Each scene shows the same named points in several views. A view is turned or mirrored, and shifted as a whole, has a little noise and may leave points out.

Scene 1
View 1
J_279: [ 13 -19  -6  19  12  -3   6 -28  -1 -11 -14  19 -12]
J_666: [-10 -12  -7   5   6  -9 -16 -33  10 -23 -16   0 -17]
J_694: [ 23  12   1   7  -5  -5  -7   3   3 -26   7   6 -28]
J_475: [ 12   4  -7   5   9   0  -5 -26   1 -27  -2  17 -20]
J_462: [ 26  26  -3  -2  -4  -3  -8   7   1 -33  15  14 -37]
J_326: [ 13 -12 -14   7  19 -15   2  -8   6 -10  -8  27 -32]
J_672: [ 12  21  -5  -2  -1   1 -14 -17   3 -36   7   8 -24]
J_303: [ 15  11   9  11 -17   6 -15 -18   2 -37   3 -17  -9]
J_94: [ 20  -5 -12   9  23   0  13 -33  -6 -18  -6  37 -20]
J_839: [  1 -11  -2  10   8   1  -6 -45   3 -28 -14   2  -2]
J_76: [ -2 -10  -4   7   1 -11 -17 -19  12 -18 -10  -1 -21]
J_929: [ 15  18  -7   0  11   8  -4 -30  -2 -38   6  20 -19]
J_700: [ -6  25 -25 -20  32  -2 -13 -42   6 -40   1  44 -37]
View 2
J_839: [ 32  19 -11  30  11  -3  10 -12 -15  15   2  18 -13]
J_694: [  3  -1 -22  24  10 -17  -7  27   5  28  -1 -15  -5]
J_475: [ 21   9 -19  24  16  -7   2   8  -2  21   0  -2 -17]
J_94: [ 28  17 -27  32  24   5   7   0   0  24  -8  -8 -38]
J_462: [ -5 -10 -32  12  12 -13  -9  23   8  30  -3 -29  -3]
J_76: [ 27   3 -13  25  14 -24   5  31   1  18  11  16 -12]
J_303: [ -3   3  -6  29  -6 -15  -7   0 -11  18  -2   5  24]
J_326: [ 31   9 -27  27  26  -9   6  30  10  29   2  -5 -39]
J_672: [  8  -2 -23  13   9 -13  -2   8  -1  19   5  -8   3]
J_666: [ 38   5 -13  18  17 -19  12  17  -7  11  16  22 -15]
J_929: [ 15   4 -23  17  12  -3   2  -7  -4  18  -3 -11  -6]
J_279: [ 32  23 -13  44  19  -4   4  15   0  27  -3  10 -33]
View 3
J_672: [ 27  28 -26  -2  15 -35  -6  -5  27  19  12 -23   6]
J_929: [ 24  18 -16  -7  14 -43  -1  -9  26  13  -4 -29  13]
J_462: [ 29  13 -20   6  11 -35 -18   9  45  29  18 -18  -7]
J_694: [ 29  23 -23  13  14 -31 -16   4  29  19  10 -14 -10]
J_700: [  1   4 -20 -35  -6 -60  -1 -15  22  31  -4 -13  30]
J_326: [  6   9 -20  11   1 -44 -17  -3   8   7  -9  15  -5]
J_76: [ 16  36 -34   6  12 -34 -13 -14  -2   7  11   6  -2]
J_94: [ 10   6  -8   4   4 -51  -3  -7  13   0 -28  -7   9]
J_475: [ 19  23 -20   1  12 -40  -5 -10  13   8  -7 -13   5]
View 4
J_303: [  6  -9 -20   0 -25   5  -5 -28  11 -12  17 -31 -12]
J_700: [-11 -18  36   1  14   4 -18   2   5  16 -43 -14  -6]
J_475: [ -7 -11  11   5  -8  -1 -10 -14  12   5  -9 -21 -11]
J_94: [-16 -20  38   3   1 -15  -1 -16  13  28  11 -14  -9]
J_279: [-21  -5  24  15 -12 -17  -1 -28  16  23  23 -18 -17]
J_462: [ 14  -6   1 -19  21   7   6  -7  12 -13   9 -17  -1]
J_666: [-22   3   6  26 -19  -3 -15 -26  18   6  -7 -20 -21]
J_929: [  2 -24  14  -8  -5  -1  -8 -11   7  11  -4 -23  -5]
J_694: [  7  -5   0  -8   5   2   6 -15  15  -9  19 -18  -5]
J_839: [-16 -13  10  18 -31  -8 -14 -28  12  14   2 -26 -15]
J_76: [-17   8  -1  19 -10  -4 -10 -25  20  -5   5 -17 -18]
J_672: [  5 -11   0  -5  -5   5  -8 -12   9  -3  -2 -24  -7]
View 5
J_694: [  0  -9 -11   2  49  11 -15   8  40   1   8   6   2]
J_94: [ 19   0 -36  17  38  11  25  12  24   6  13  34  15]
J_462: [  7 -13 -16  -5  55  29 -25   7  47  -6  10   6   2]
J_666: [  2   3 -18  -7  13 -16  12   3  24   0  22   3  21]
J_326: [ 35 -21 -16   0  27  11   8  26   8   4  14  12  19]
J_475: [  4   2 -27   4  34   4   8   4  34   0  14  19  13]
J_929: [  3   5 -37   2  39  17   6  -1  46 -10  16  22  16]
J_700: [ 27  -1 -50 -18  20  34  14   4  35 -24  31  18  38]
J_303: [-22   8  -9   1  40 -11 -11  -9  54   0  10   4   3]
J_279: [  8   1 -21  19  33 -10  23  11  18  13  10  27  10]
J_839: [ -8  11 -26   5  21 -19  20  -2  33   5  17  17  16]

Which points are out of place in each view (at most two, in the order of its rows)? Write - if all are in place.
view 1 | -
view 2 | J_839, J_303
view 3 | -
view 4 | J_475
view 5 | J_326
